Each row is a point on a landscape with many valleys, with its height.
From any point a ball takes the steepest step (drop divided by distance) to one of its 2 nearest points. It stops when none of these is lower. Distance is the straight distance between rows; heights are no part of it.
tig h=67.0: [ 60 123 114  94 102  57 144 134 143 137 112 104 126 150 127 213 127 121
 129 113 142  78 102 176 171  96 127 152 129 145 112 171 132 122 141 207
  95  60 132  98 127]
Gipab h=50.7: [164  89  95 180 149 171 151 137 119 135  95  75 164 127 127  80  96 134
 176 135 115 155  97 163 127 133 132 119 158 143  89  77 135 131 102  79
 165 132 167 159  94]
kapa h=64.6: [132 129 164 145 114 110 106  73 105 133 211 146 126 108 148 118 159 170
 148 127 154 123  85 127  79 125  74  93 134  88 165 130 113 136 131  83
 133 169 135 113 142]
tizi h=44.8: [173 161 159 108 117 151  95 119 108 118 157 188 124 146 107 161 135 158
  57  98 111  81 168  48 134  84 126 136 121 114 115 156 140 164 105 155
 151 167 148  95  73]
Dini h=67.1: [ 85 155 130 110 125 109 125  67 119 116 190 165 119  68 122 140 162 143
 118 104 146 126  79 151  75  95  96  96 111 100 158 130  87 129 142 129
 131 142 121 102 134]
nup h=62.2: [167 121  92 216 141 106 158 130 158 110  70 172 175 130 162 118 107 134
 181 157 182 123 147 119 172  96 103 114  76 170 119 104 134  94  93 116
 130 121 181 207 176]
ruva h=62.9: [150 122 130 104 120  92 106  89 120 140 128 182 160 178 151 184 118 159
 125 111 109  80 138 101 126  79 125 141  98 143 107 126 129  89 131 168
 119 125 175 110 133]
pamo h=33.9: [139 144 109 139 130 112 105  57 154 138 164  85 116 104 147 138 103 118
 162 147 142 171 117 116  97 107  84  74  99 109 125  88  87 139 162  95
  63 162 138 140 165]
dava h=42.4: [142 124 135 149 115 113 102 103 143 130 104 127 162 141 150 124 101 146
 183 139 170 127  57 141 122 165 136 117 122 103 131  75 129 145 119  87
 141 108 139 148 130]
Megi h=72.9: [176 109 140 147 154 124 117 127 151 117  97 209 185 186 132 122 195 148
 109 134 153 120 148  93  97 139 158 152 127 148 135 128 144 101 133 127
 160 146 104  90 124]
raz h=56.7: [ 87 157 134  86 140 133 133 103 116  75 171 189 144 120 107 123 174 170
  89  75 125 102 136 132  81 110 154 145 137 106 145 144  97 123 152 148
 172 128 160  79  95]
Duko h=56.1: [161  86  98 118 154  77 155 134 163 152  74 165 139 138 131 143 147 112
  99 115 136 136 168  95 130 108 154 134  91 147 156 146 131  83 114 215
  90  85 109  95 197]
kun h=33.2: [164 127 109 119 153 151 115 102 146 117  96 137 127 123 115 130 119 112
  83 146 142 148 182  89  97 130 176  92  97 149 111  92 120 133 178 106
  85 166 112 130 135]
ruzez h=57.7: [ 75 126 154  61 108 131 130 129  83  92 160 130 153 146  97 132  97 135
 110  66  87  92 162  99 214 134 131 163 124 121  86 139 121 158 141 119
 168 154 146  97  88]
rep h=56.0: [ 86 135 154  62  92 137 135 144 104 124 135 125 128 162 102 169 114 111
 110  46  82  72 168  92 204 110 112 158 113 122 105 185 135 170 123 173
 150 143 113  86  66]
Rorip h=52.7: [130 129 103 190 110 130 136  92 158 125 120 122 155 134 102 102 123 113
 190 160 173 185 209 135 126 152  78  85 110 140 137 105  96 121 120 109
 134 118 170 197 201]
vuvi h=60.1: [125 111  93 109 174 113 131 141 192 123  71 148 110 141 150 127 134 124
 101 139 153 152 126 156 106 176 157 165 134 109 166 119 158 118 127 157
 158  69 130 113 150]
Lebok h=69.5: [ 79 141 127 100 131 124 130 153 130 108 155 141 132 169 129 126 147 125
 116 103  98 118 149 168 139 149 136 187 165 120 125 155 138 123 136 149
 145  90 115  74  83]
vina h=36.3: [ 73 136 161 102 118 137 127 141  78 129 156  87 134 120 128 122  80 152
 196 115 100 107  76 159 172 164 127 122 150 110  84 126 124 134 159  65
 114 164 111 150  94]
nor h=55.4: [115 111 132  84 119 159 139 151  80 122 200 127 124 136 133 118 153 124
 114 121  76 113 174 119 175 112 117 152 166 145 122 175 122  99 119 179
 151 156 121 114  96]
maz h=57.8: [152 113 112 133 161  95 112 118 182 117  66 158 140 160 152 117 119 151
 139 148 152 128 105 152 126 149 164 187 167 111 143 105 163 117 104 150
 201  62 169 116 127]
fot h=27.6: [114 122 135 113 110 116 119  76  99 144 192  58 109 102 131 127  95 144
 177 151 119 168 133 106 110  91  61  74 126 120 130 112  90 128 140 127
  87 159 145 149 173]
moz h=38.4: [156 128 104 112 149 168 108 124 122 134 122 106 103 129 125 133 103 106
  77 143 117 145 177 101 116 122 149 119 136 138 122 116 145 127 172 149
 111 140 124 129 139]
kive h=35.2: [119 134 119 101 124  98 120 119 141 149 130 116  88  89 111 130 119  96
 101 131 151 175 110 122  91 131 105 105 118 104 187 171 142 152 108 176
 107  97 127 131 187]
tevod h=43.7: [136 103  90  90 155 133 142 179 144 161  84  94  69 122 150 138 117  72
  86 130 113 169 168 115 113 134 126 149 137 125 141 150 159 119 140 205
 110  94  95 139 156]
dizu h=69.3: [ 50 169 179  91 129 119 137 177  87 119 166  90  69  95  99 112 135 130
  89 113  88 105  92 142 137 127 127 157 163 109 144 181 167 162 142 125
 146 157 133 146  78]
tibig h=71.2: [166 152 183 137 146 186 118 178 109 129 120  93  93 110 102  89 133 142
  81 166 110 114  70 114 101 155 156 156 186 115 156 148 171 159 105  95
 128 125  87 148  76]
nera h=55.6: [136 112 121 147 160 126 111 117 158 101 135 150 139 190 169 110 152 160
 132 161 153  99 114 171 123 144 145 181 175  98 163 100 151 104  94 111
 221  65 178 102 127]
Bigo h=32.6: [166 109 107 139 131 160 133 152 110 148 164 100  83 130 131  90 135 120
 129 173 113 165 152 114 152 123  93 122 194 139 153 158 142 104  99 167
 160 103 148 151 133]
Lag h=60.4: [147 130 128 129 114 109 113 110 110 130 141 198 164 155 125 147 164 141
 121  90 118  99 160  99 126  89 131 125  98 173 105 137 122  89 135 139
 126 154 135 106 128]
Pibo h=78.5: [ 97 132  71 193 147 110 170 138 189  92  95 154 154 148 117  88 174 126
 125 131 195 157 183 183 148 184 158 116 110 115 172 132 129 114  86 123
 138  57 102 136 187]
bopef h=40.6: [167 149 177 105  98 108  82 139 124 134 127 197 155 182 133 150 141 175
 113  88 133  72 139  72 122  96 149 163 124 122 126 155 117 163 114 127
 184 151 133  93  77]
Pas h=60.8: [ 98 143  83 106 103 134 128 114 120 119 145 123 146 127 129 149 105 101
 144 113 101 139 157 150 149 108 130  95 104 148  72 115 114 105 168 128
  77 139 132 175 139]
rafo h=20.1: [100 128 104  99 111 116 125  93  97 150 194 101 104 120 114 141 114 134
 154 123 118 158 133 128 135  92  82  92 156 118 154 144 112 102 124 168
 117 134 168 145 168]
Dut h=15.3: [ 40 148 135  49  91  96 125 103 108 130 155 105 109 109 127 192  87 124
 142  97 121  85  85 169 143 102 107 124  93 114  97 133 139 157 161 155
  87 136 140 134 118]
nef h=45.4: [175  90 124 137 133 112 147 152 130 176  89 145  83 110 142 132 127  84
 122 144 138 145 134  97 157 126 124 131 137 167 171 159 159  96  62 207
 141  95  97 131 171]
Lapu h=67.3: [128 117 140 121 151 165 133 199 129 140 108 122 101 122 150 108 163 113
  69 132 141 157 132 117  80 184 157 158 149 122 172 163 178 139 132 178
 125 107  66 110 124]
sira h=61.2: [122 125 178  90 119 169 151 143  64 118 158  69  87 124  94 129  57 162
 120 116  70  78 125  95 207 136 131 143 175 102  95 136 129 166 128 100
 154 153 140 138  88]
mal h=68.5: [140 120 125 197 109 104 160 158 142 102 116 191 201 154 149 149 165 125
 173 139 128  94 126 153 161 105 118 117  89 201  95 144 112  76 100 119
 143  93 136 141 163]
fel h=67.9: [ 68 170 168  85 132 116 111 178  90 123 136 103  87 129 116 129 122 126
 123 127 100  73  88 158 144 146 107 194 172 101 137 189 181 154 119 135
 160 115 139 131  68]
tili h=55.5: [126 146 173 108  84 159 116 113 123 129 120 111 126 104  94 166  98  92
  80  95  97 103 123  88 180 123 140 124 111 117  55 114 120 172 142  76
  86 140  90  67 100]
Mapa h=70.6: [108 155 128 172 104 100 148 139 144  92 138 166 194 159 141 178 155 153
 152 108 146  84 124 154 169  98 127 112  62 181  84 149 107  83 110 110
  99 132 130 136 142]
mup h=65.5: [140 139 106 206 121 121 149 145 140  95 111 185 181 128 152 120 155 106
 168 160 160 133 160 139 150 108  96  96  73 190 128 125 120  95 109  95
 133 126 145 178 202]
Zamus h=51.1: [136 161 204  94  97 147 101 127  92 134 152  97 105 119 127 155  91 152
  92 109  92  57  86  78 169 106 114 141 114  89  97 128 120 187 113  89
 144 190 114  99  77]
fafas h=51.8: [170 103 129 127 133  77 119 117 147 161  84 169 128 148 136 147 132 126
  96 133 135 117 130  85 129 113 139 162 121 154 155 157 159  99  89 196
 127  93 138 115 166]
Dep h=39.8: [ 84 132 134 139 124 148 143 139  99 122 165  85 144 116 119  92 106 147
 196 138 104 158 103 182 150 164 119 130 172 113 113 110 125 120 159  77
 133 136 125 166 106]
Faru h=21.6: [140  95 110 172 144 151 129 174 114 133 113 136 149 139 149  97 162 102
 163 127 106 149 136 163 149 157 135 150 161 173 101 125 139  89 124 125
 161  98 105 114  90]
sig h=33.8: [167 111 145 142 117 105 110 121 130 164 106  93 101 100 145 130  95 125
 175 151 148 152  46 127 118 148 114  98 152 119 159 106 136 154  96 115
 121 109 108 132 141]
govo h=40.9: [133 174 161  86 128 111 122 136 144 138 142 117  68  83 114 128 146 110
  69 134 150 157  63 111  59 124 104 124 111 103 168 147 154 161  99 164
 113 122 142 145 157]
Zevul h=24.1: [ 68 161 148 100  89  94 122 137 119  94 144 142 175 157 122 180 111 153
 174  78 127  60  84 183 150 138 156 144  79 114  85 155 111 143 132 107
 114 123 121 123  80]
sazo h=55.0: [183  83  81 169 170 155 153 168 164 120  55 135 144 113 157  98 136  92
 147 150 132 162 177 124 152 157 151 121  81 181 109 106 138 101 137 129
 140 123 122 152 128]
loguv h=70.7: [ 58 126 104 109 131 125 156 182 128 136 136 130 128 142 141 118 163  91
  86  95 110 155 145 168  96 163 137 172 162 109 129 146 146 125 155 160
 118  77  92  87 101]
Pezit h=10.3: [ 34 150 141  42 109  94 153 139  83 122 159 117  90  94 107 170 113 115
 125  87  99  83  98 165 135  76  99 141 123 108 128 167 125 146 141 179
 125 149 133 123 101]
las h=59.2: [ 89 117 158  92 129 158 147 119  61  94 181 106 132 125  87 119  80 133
 103  98  69 108 155  96 212 140 132 129 155 120  82 127 100 145 149  93
 149 185 131 117 105]
givap h=70.8: [108 166 126 152 111  94 140  99 143  94 145 178 192 120 132 162 154 155
 145  97 162 100 103 169 122 103 143 119  77 124 120 132 104 109 136 105
  81 113 130 133 145]
bof h=34.1: [144  81 105 166 162 165 142 151 123 149 129 103 112 135 115  69 161 111
 129 153 155 203 175 127  96 175 133  98 135 147 171 125 114 115 146 116
 135 126  98 129 162]
pusus h=52.8: [121 155 166  91 148 160  97 108  89  86 187 142 120 117 124 114 159 167
  87 126 128 108 108 117  75 127 137 132 154 109 140 137 135 160 149  75
 149 177 141  99  98]
Botat h=46.0: [123 160 168  78 118  96  89 120 113 118 129 133  92 114 136 178 104 151
 102 110 126  70  86 104 100  92 114 136 120  94 123 155 153 161 114 150
 133 136 168 138 105]
kegu h=25.4: [175  87 139 198  98  92 127  67 135 162 126 140 154 135 140  98 115 137
 199 163 157 138 121 115 137 144  84  67  92 153 141  87  99 106  93 102
 144 129 155 162 198]
muban h=68.7: [105 165 129 138 124  91 129  56 136  99 178 199 169  98 121 151 172 147
 132  97 157 100 105 160  74  90 130 105 101 118 126 113  86 115 164 114
 110 132 135  98 128]
desu h=42.6: [156  84 107 201 128  82 148 139 150 162  81 162 180 111 120  98 144 105
 178 146 148 141 112 146 167 156 134 106 114 180 149 116 128  93  58 125
 164  77 122 113 180]
Mozen h=47.0: [140 129 125 161 132 149 106 127 120 127  94 111 167 146 153  85 107 165
 188 129 139 122  71 167 132 166 160 129 141 103  97  77 142 123 102  80
 172 116 159 154  78]
sozun h=27.9: [111 135 110  91 122  73 123  85 119 144 155 124 105  98 123 164 105 114
 126 119 146 154 119 116  95  80 105  89 109 111 158 130 117 134 135 173
  96 116 160 132 176]
dus h=28.9: [ 84 162 172 113  96  89 107 142 145 118  93 145 180 188 145 171 109 184
 175 102 147  31  73 142 147 128 168 154  76  98  99 128 117 151 115  99
 144 113 154 121  64]
Mavo h=45.9: [ 72 142  63 148 137 137 158 125 148 122 128 130 164 118 110 114 157  87
 152 131 173 212 208 160 105 117 104  95  72 108 158 119  78 121 146 124
  74 133 130 177 186]
zit h=37.0: [169 128 121 142 126 159 110  97 130 159 123  73  91  96 144 141 111  88
 125 150  96 141 104 109 110 120 109  93 117 144 103 122  81 158 141  88
  46 171  64  96 137]
Tez h=46.3: [160 152 164 129 150 138 101 120 127 119 167 110  88  93 125 111 152 140
  80 160 158 161  77 125  62 146 122 108 147 108 186 138 135 159 121 119
 121 153 119 118 143]
diz h=51.0: [134 114 100 114 119 110 126 152 165 144  73 148 113 163 145 160 128  79
 101  99  99 117 181 116 138 130 162 161 113 152 101 150 165 114 147 179
 115  85  94 104 101]
velek h=48.8: [117 158 186  60 116 110  88 106 101 125 169 122  91 119 145 156  95 160
 107 116 114  42  81  99 124 111 116 128 110  85 103 128 133 181 101 109
 137 180 150 116  75]
Tamap h=44.4: [183 118 120 147 147 157 114 104 149 125 105  66 114 121 108 103  84 136
 169 160 143 177 121 118  95 148 128 120 130 126 136  73 116 137 146  87
 120 135 144 160 152]
kuz h=72.0: [ 92 137 114 126 149 144 141 159 129 120 118 164 147 119 133 121 170  99
  89  94 139 161 147 145  51 171 181 129 124 118 134 134 133 137 177 127
 103 118  63  87 108]
sidi h=52.6: [111 139 128  90 117 157 132 172  90 139 172 128  96 105 117 140 150 106
  86 124  95 115 143 129 137 124 122 150 167 120 126 183 142 131 124 196
 111 133  97 134 106]
zizu h=55.1: [127 142 128  97 147 182 139 113  87 117 201  90  94 120  83 111 115 160
  88 157  97 146 169 118 102 102 125 110 180 132 134 142 106 133 171  96
 123 176 149 144 139]
Ziven h=31.8: [130 134  84 112 158 142 110  85 142 101 150 126 134 160 145 119 107 154
 119 149 138 146 160 143 117 144 128 134 144 121 120  84 156  96 167 118
 160 112 196 166 132]
Rur h=37.6: [ 86 159 115 149 103 163 161 128 133 100 151  96 153 141 143 105  85 155
 198 129 141 161 145 190 165 144 115 121 135 120 114 110 133 112 132  80
 130 118 165 199 120]
pon h=36.2: [153 124 103 109 147 139  96  99 146 120 120 113  98 143 139 117  98 162
 112 168 153 162 147 111  99 137 114 142 172 109 170 107 161 122 138 143
 175 112 209 157 145]
sed h=53.2: [117 150 207  96  83 145  90 137  99 129 122 102 114 125 111 164 104 122
 116  77  97  62 106  87 194 122 113 136 113 101  78 122 142 207 128  79
 109 150  92  80  70]
gimu h=34.3: [146 119 135 179 120 101 105  38 156 138 161 124 142 141 154 114 105 139
 181 159 167 149 115 123 103 129  78  68  83 105 123  83  95 113 139  79
  99 144 153 153 177]
guz h=27.0: [140 119 111 118 116 126 119 111 124 134 174 127 101 137 146 123 139 127
 118 147 126 147 142 127 135 114  94 124 161 130 153 157 133  88 108 182
 149  99 163 128 181]
Fida h=61.9: [124 106 137 128 131 129  99  68  90 122 194 158 163 135 126 112 155 183
 129 115 159 112 124 146  91 120  87 114 135 109 152 113 119 103 159 104
 153 168 173 131 139]
domod h=23.6: [214  73 124 163 150 154 131 171 131 159  46 123 120 115 148 111 138 117
 128 137 109 129 103 121 129 124 146 165 152 164 132 132 167 123  76 153
 169 133 106 132  99]
pogev h=28.3: [161  96 123 166 130 167 116 157  98 149 131 118 138 132 127  91 165 120
 138 149 124 159 127 137 120 157 119 105 163 183 140 115 126  98 126 105
 147 130  91 107 130]
Fariv h=54.0: [113 139 127  88 102 104 133 140 136 130 106 156 114 178 111 194 121 112
 100  69  92  91 180 107 154  88 125 166 111 135 102 187 140 140 134 205
 124 107 116 101  85]
suf h=26.2: [167 134 131 147 117 178 133 136 133 107  78 128 151 130 117 138 124  92
  73 134 127 131 185  87 150 157 176  95  84 161  66  76 126 147 167  81
  91 156 109 125 115]
Rava h=26.9: [161 129 153 146 108 161 104 125 104 135 107 109 136 122 136 120 113 124
 142 155 103 116  87 119 131 151 143 122 147 145  95  92 128 148 140  55
 103 150 101 107  96]
Deda h=48.4: [175  97 110 180 156 165 145 121 126 129 121  42 127 119  97  80  93 132
 177 163 130 190 138 119 119 141 125 120 183 141 142  89 100 137 129 100
 151 122 156 159 133]
Gibed h=58.8: [ 74 140  93  74 103 144 151 124  94 123 155 119 121 120 114 151  96  99
 111 101  82 121 173 125 166 111 127 119 126 128  67 129 120 120 155 151
 103 153 123 123 114]
kov h=65.3: [ 58 118  94 110  89  62 139 110 138 138 156  98 144 126 122 197 122 123
 140 106 138 107 114 175 176  95 132 114 109 126 126 156 109  98 141 184
  89  73 161 122 167]
vuluv h=44.2: [107 171 120 128 127 154 134  73 120 126 196 125  88  52 136 138 150 120
  95 124 119 145  97 123  92  90 101  92 137 102 123 128  75 168 156  98
  73 199  81  80 101]
ragik h=14.4: [ 38 149 113  57 104 104 176 139  87 109 142 150 115  97  95 169 144 113
 102  70  87  96 131 159 129  88 128 135 122 108 120 155  99 124 151 197
 123 129 112  90  78]
madu h=55.2: [ 88 178 161  49 134 128 134 122  91  90 181 160 106  96 104 118 131 168
  98  78 114  77 123 122 112 115 136 151 134  98 135 164 119 149 137 125
 160 169 153  94  75]
kopu h=72.4: [135 198 203 111 139 153 118 162 116 118 146  74  56 107  98 106 115 126
  77 158 109  97  35 133  95 148 122 153 151  99 129 134 148 180 119  68
 108 143 107 134  87]
rara h=49.3: [ 34 161 136 112 135 126 162 125  94 123 184  96 112  83  92 106 123 130
 138 102  88 176 109 159  98 136 120  97 157  92 121 122  99 144 184  97
  88 170 101 126 119]
mesaf h=52.0: [129 105  92 162 137 126 142 125 153 142 105  57 117 117  90  77  88 116
 181 154 135 210 173 135 136 168  98 121 180 120 148  91 124 144 116 136
 151  69 155 158 154]
kovo h=38.7: [202 101 118 167 129 163 140 171 116 167 138 121  98 127 133 112 159  95
 106 161 132 156 143 107 158 139 113 127 146 144 162 163 147  99  70 200
 141 104 123 153 140]
tos h=16.9: [154 109 179 138 105  61  91 111 164 155  52 164 179 143 168 150 102 154
 171 136 146  70  44  97 111 115 167 151  96 102 116  87 129 145  98 113
 136 141 130 122 129]
Nes h=54.5: [125  92  73 165 124 115 135 112 140 144 122 111 132 147 123  96 110 102
 185 146 140 166 171 151 157 156  97 108 165 150 144 116 118 104 102 152
 157  58 151 145 168]
rakim h=77.3: [131 120  85 220 163 129 175 144 196  78  99 170 154 161 155  89 182 112
 126 163 188 161 190 176 161 158 145 164 113 138 153 126 132  75 106 120
 156  70 115 133 174]
firo h=20.0: [ 18 173 133  76 117  91 141 124 122  99 142 121 154 137 109 187  90 143
 147  92 124  64 100 187 156 120 145 150  96 109  82 139 131 131 151 134
 118 122 157 135  91]
kugu h=70.3: [163 119 117 130 162  98 123 109 171 118  83 192 178 133 135 115 168 137
 111 128 161 138 136 105 103 153 186 138  84 135 149 103 139 108 142 121
 106 146 111 122 174]
Pebu h=68.3: [ 61 136 110  94 124  85 136 130 145 122 130 120 115 156 124 170 134 133
 113 105 115  94 122 179 143 122 126 181 146 123 110 163 147 120 144 183
 137  61 152  89 105]
vanuk h=49.1: [110 143  97 164 128 134 126 127 157 112 124  92 154 111 110 114 133  94
 173 156 165 211 185 136 117 127  87  87  85 126 136  97  92 130 161  88
  77 147 124 180 181]
Sato h=59.4: [122 100  79 118 134  72 139 117 148 169  80 143 132 110 114 151 123  75
 130 114 145 167 154 120 138 116 131 105  79 145 148 150 102 100 115 190
  66  89 104 115 211]
fubol h=63.2: [ 73 142  66 138  92 107 152 121 147 123 158 116 166 129 133 160 114 108
 165 116 139 141 157 172 170 107 121  99  86 139 105 131  90  90 128 163
  91  95 152 172 177]
guguv h=16.0: [184 120 125 162 130 178 134 151 147 119  61 113 157 108 123 118 114 104
 133 146 132 134 128 109 141 161 171 119 111 160  73  71 137 145 138  60
 129 167 103 139  95]
zetid h=41.3: [152 135 136  98 119 113  83 114 128 140 112 116  99 145 150 151  83 159
 118 127 129 121  89 114 101 116 120 126 147 109 148 113 166 123 130 132
 138 108 178 153 134]
Velos h=27.1: [127 132 163 134 103  94  96 132 158 116  48 171 194 158 154 147 100 167
 182 121 154  66  41 136 119 119 185 150  92  90  97  99 134 157 115  94
 141 116 141 152  77]
Mafom h=33.1: [127 166  82 150 109 141 145 131 154  86  91 122 155 145 169 136  85 157
 165 131 147 119 144 173 166 122 128 132 114 131 101  97 139 112 114 108
 130 108 171 200 113]
naguf h=50.2: [156 160 180 144 143 181 111 120 114 110 194 114  95 115 117  99 154 152
  82 155 142 121  76 116  61 141 119 117 173 111 163 142 119 166 133  74
 135 183 112 101  98]
Poz h=58.7: [178 103  73 210 175 138 185 157 186 103  56 164 160 122 149  98 133 106
 164 181 171 166 186 137 183 128 117 133  74 169 132 105 144  92  95 121
 158 123 158 181 154]
benod h=67.2: [163 120 134 133 153  80 115  90 201 129  63 174 177 113 146 128 126 123
 160 154 166 138  97 112 126 150 175 131  75 119 160  89 132 117 132 100
 106 134 127 138 178]
Los h=39.4: [165 131 126 129 165 120 100  72 197 128 108  86 102  99 125 120  94 120
 147 164 164 184 132  98  84 149 117  95 106 108 145  89 100 152 159  91
  88 152 130 146 181]
digim h=35.1: [149  92 112 197 116  75 150  97 153 169  97 179 159 117 115  96 120 116
 178 157 165 117 129 124 151 144 110  85  87 184 158 109 100 107  61 112
 156 100 130 154 218]
Fiza h=42.3: [ 77 134  71 137 154 142 157 118 139 137 147 128 126 118  94 112 146 110
 110 129 135 210 188 139  66 110 123  97 111  89 158  94  91 128 191 145
  94 125 135 145 153]
ratin h=62.1: [144  93 111 101 174 129 146 168 194 143  50 129 114 103 136 104 141 116
 125 132 150 173 143 138 115 212 175 136 128 107 175 121 161 136 140 136
 142  91  96 121 160]
nokal h=41.0: [153 147 137 135 121 151 101  66 123 144 152 125 107 103 155 147 125 116
 102 121 109 109 109  90 118 111 119  94 107 123  87 112  71 165 147  72
  82 197  89  62 116]
tolis h=76.2: [162 108  93 186 160 109 177 151 192  72 100 174 156 196 173 108 184 110
 135 164 156 135 193 171 153 129 164 169 101 169 137 111 140  86 102 131
 165  81  99 114 136]
vige h=47.5: [140  84  81 125 140 149 143 170 150 133  70 102  99 141 162 121 118  71
 109 134  99 168 195 131 147 142 156 164 136 144 105 109 145 100 154 164
 107  88  91 124  99]
mumef h=48.0: [165 133 140 124 141 175 109 123 110 105 144 184 119 159 130 126 167 157
  45 124 116 115 195  72  94 113 143 138 147 125 139 141 138 125 135 140
 167 157 150  90  88]
Fefil h=30.9: [170 112 133 145 122 161 135 139 126 160 149  45  81  88 112 122 137  94
 131 170 126 170 115 109 114 114 102  93 136 137 150 141  83 140 125 110
  69 150  78 141 159]
pivif h=74.6: [172 109 118 174 165 115 142 142 186 112  81 210 176 222 146 121 182 141
 125 141 136 117 187 108 126 127 171 186 107 182 112 124 144 101 130 142
 165 111 115 100 121]
sukuz h=66.0: [113 134 156  76 117 129 109 163  99 129 120  86  80 144 150 136  75 151
 133 140  96  59  97 125 164 127 114 178 170 103 123 141 185 139 110 143
 155 118 169 156  61]
nanal h=38.2: [ 99  96 113 172 159 143 144 125 122 143 138 105 132 124  81  75 171  99
 130 137 178 215 196 135  60 161 107  88 128 100 182 120 101 136 169 122
 120 127 120 129 184]
seni h=46.6: [ 84 161 131 110 120 155 157 131  93 134 166 105  72  58 102 123 160 111
  79 109  96 144 108 126  72 102 123  95 138  92 126 123  86 172 172 111
  75 173  69 102 111]
gerop h=69.0: [144 157 161 111 149 167 127 190 133 132 128 105  82 114 123  95 147 122
  41 145 124 135  98 123  71 159 155 158 156 107 151 153 175 163 120 143
 128 124  83 138 104]
kema h=35.5: [189  97 138 147 122 138 111 180 112 167  82 108 112 124 133 132 127 116
 127 138 124 108  73 115 133 124 117 159 154 131 147 168 174 120  58 191
 155 120  96 151  70]
vano h=22.8: [158 120 145 137 108 148 119 154 106 157 150  54  84  91 113 115 112 120
 158 164 129 159  87 115 134 133  91 107 158 130 152 132 119 140  94 133
  91 117 105 157 148]
divit h=73.3: [125 124 138 119 144 157 132 155 114 134 109 126 119  93 132 114 153 108
  79 102 132 155 137 112  74 174 177 107 107 119 135 111 115 164 172  97
  70 147  46  96 120]
Dinuz h=8.0: [187  68 101 183 140 130 143 159 139 155  53 144 157 116 146  89 145  96
 171 122 120 149 101 148 150 140 148 148 131 165 117 109 152 108  69 127
 181 106 121 117 114]
vima h=26.5: [162 120  86 141 134 145 102 100 138 115  97 135 147 163 148 130  97 136
 145 159 123 139 152 131 135 111 136 125 123 142  94  77 140 102 143 110
 141 127 181 181 118]
funo h=59.0: [117 117 118 142 141 120 136  66 113 102 190 183 154 124 104 129 185 177
  99  92 156 110 140 154  85 105 113 127 149 118 177 136 106  97 143 151
 174 116 169  89 145]
Duzaz h=51.2: [196  68  79 143 150 175 150 168 134 136  83  98  97 131 146 116 129  75
 120 155  96 158 186  96 143 141 152 120 137 210  94 114 127 116 147 132
 121 127 124 129 121]
gevu h=53.3: [138 128 134 122 156 143  99 122 116 118 167 169 123 170 150 105 148 178
  99 144 140 126 130 137 107 129 111 165 195 104 173 136 147 104 123 125
 214 118 173  97 117]
fidot h=35.6: [150 136 177 136 108  82  84 132 143 133 100 198 181 201 131 157 149 176
 148 104 132  78  91  95 108  93 159 162 114 135 124 145 121 129 111 131
 140 131 119  90 119]
kurur h=44.0: [165 132 163 134 118 130  83 151  95 149 143 135 127 142 148 160 141 144
 141 127 125  91  82 110 134 111 111 139 148 125 147 168 148 123  78 152
 148 121 122 122 102]
sepi h=64.7: [149  84 143 101 161 130 156 183 170 171  47 137 107  96 158 119 137 132
  99 105 136 131 137 120 104 182 178 151 112 128 181 160 167 114 121 187
 113 109  65 117 145]
fubis h=57.9: [117  97 120 111 100 137 129 138  86 124 164 148 153 153 140 151 141 128
 136 107  80  83 159 123 179 103  98 120 124 192  78 162 117  82 127 146
 147 158 130 121 114]
nirab h=27.8: [148 113 168 155 101  53 106 128 155 153  74 175 196 172 136 150 132 166
 169 122 141  78  52 104 139  93 165 144  88 148 108 115 117 112  97 129
 105 126 118 106 145]
rume h=50.8: [159 124 140 121 148 177 117 123  95 107 167 153 104 167 123  97 145 176
  91 154 102 102 175 112 139 126 116 151 185 124 141 145 133 114 132 117
 191 167 164 122  81]
gasu h=48.9: [138 139 140 114 109 129 101 144  95 140 142 124 115 111 140 151 127 110
 122  95 105 110 115 118 126 112 116 116 145 148 121 166 145 125 119 166
 104 123 101 120 125]
kudo h=57.1: [104 151 132  89  90 188 139 119 106 136 149  99 119 105  86 160 117 101
  76 103  95 124 159  97 177 104 150  93 125 128  57 107 113 165 165 100
  87 162 110  98 130]
lemi h=55.3: [133  83  74 197 116 119 164 109 136 140 134 124 142 142 118  69 142 103
 205 159 139 165 178 149 159 147  79 105 131 161 126  99 108 111  79 118
 175 105 173 174 168]
nulu h=32.7: [ 98 146 176 118 100 150 115 142  73 139 151 106 118 107 118 128 110 130
 143 118  93 108  80 136 147 144 128 116 153 129  98 134 121 152 146  53
  95 172  79  96  92]
Legub h=51.9: [ 71 144 152 114 128 135 156 125 102 123 198  65  93  93  82  95 131 137
 127 137  95 179 130 135  90 106 116 103 189 101 154 139  99 141 168 114
 108 175 111 145 157]
vam h=63.7: [151 121 160 119 113 171 119 154  86 149 120  68  83 138 131 134  68 158
 122 141  81  62  99 104 180 100 124 148 155 114  94 127 164 157  91 122
 170 159 153 166  66]
ses h=70.9: [ 62 185 197  90 123 110 137 156 101 136 185  82  59  75 104 122 125 131
  90 125  98 105  53 135 106 120 104 142 148  92 126 156 144 193 114 106
 100 165 104 140 101]
rugip h=63.1: [134 120 120 141 138  73 121 110 165 153  94 144 152 102 121 123 107 104
 163 131 167 175 132 119 143 139 131  99  77 136 156 119 118 115 116 125
  75 128 113 147 206]

Call two points neighbours if one is among the 2 nearest of the other. Go from one point of each pair to the other, from neighbour to neighbour, staying as low as possible. Name the highest point that can't be avoided.
Pezit / tos -> dus
vima / Pezit -> Gibed
rafo / kegu -> gimu
vima / guguv -> Dep
rafo / vano -> Gipab
Dinuz / kegu -> desu
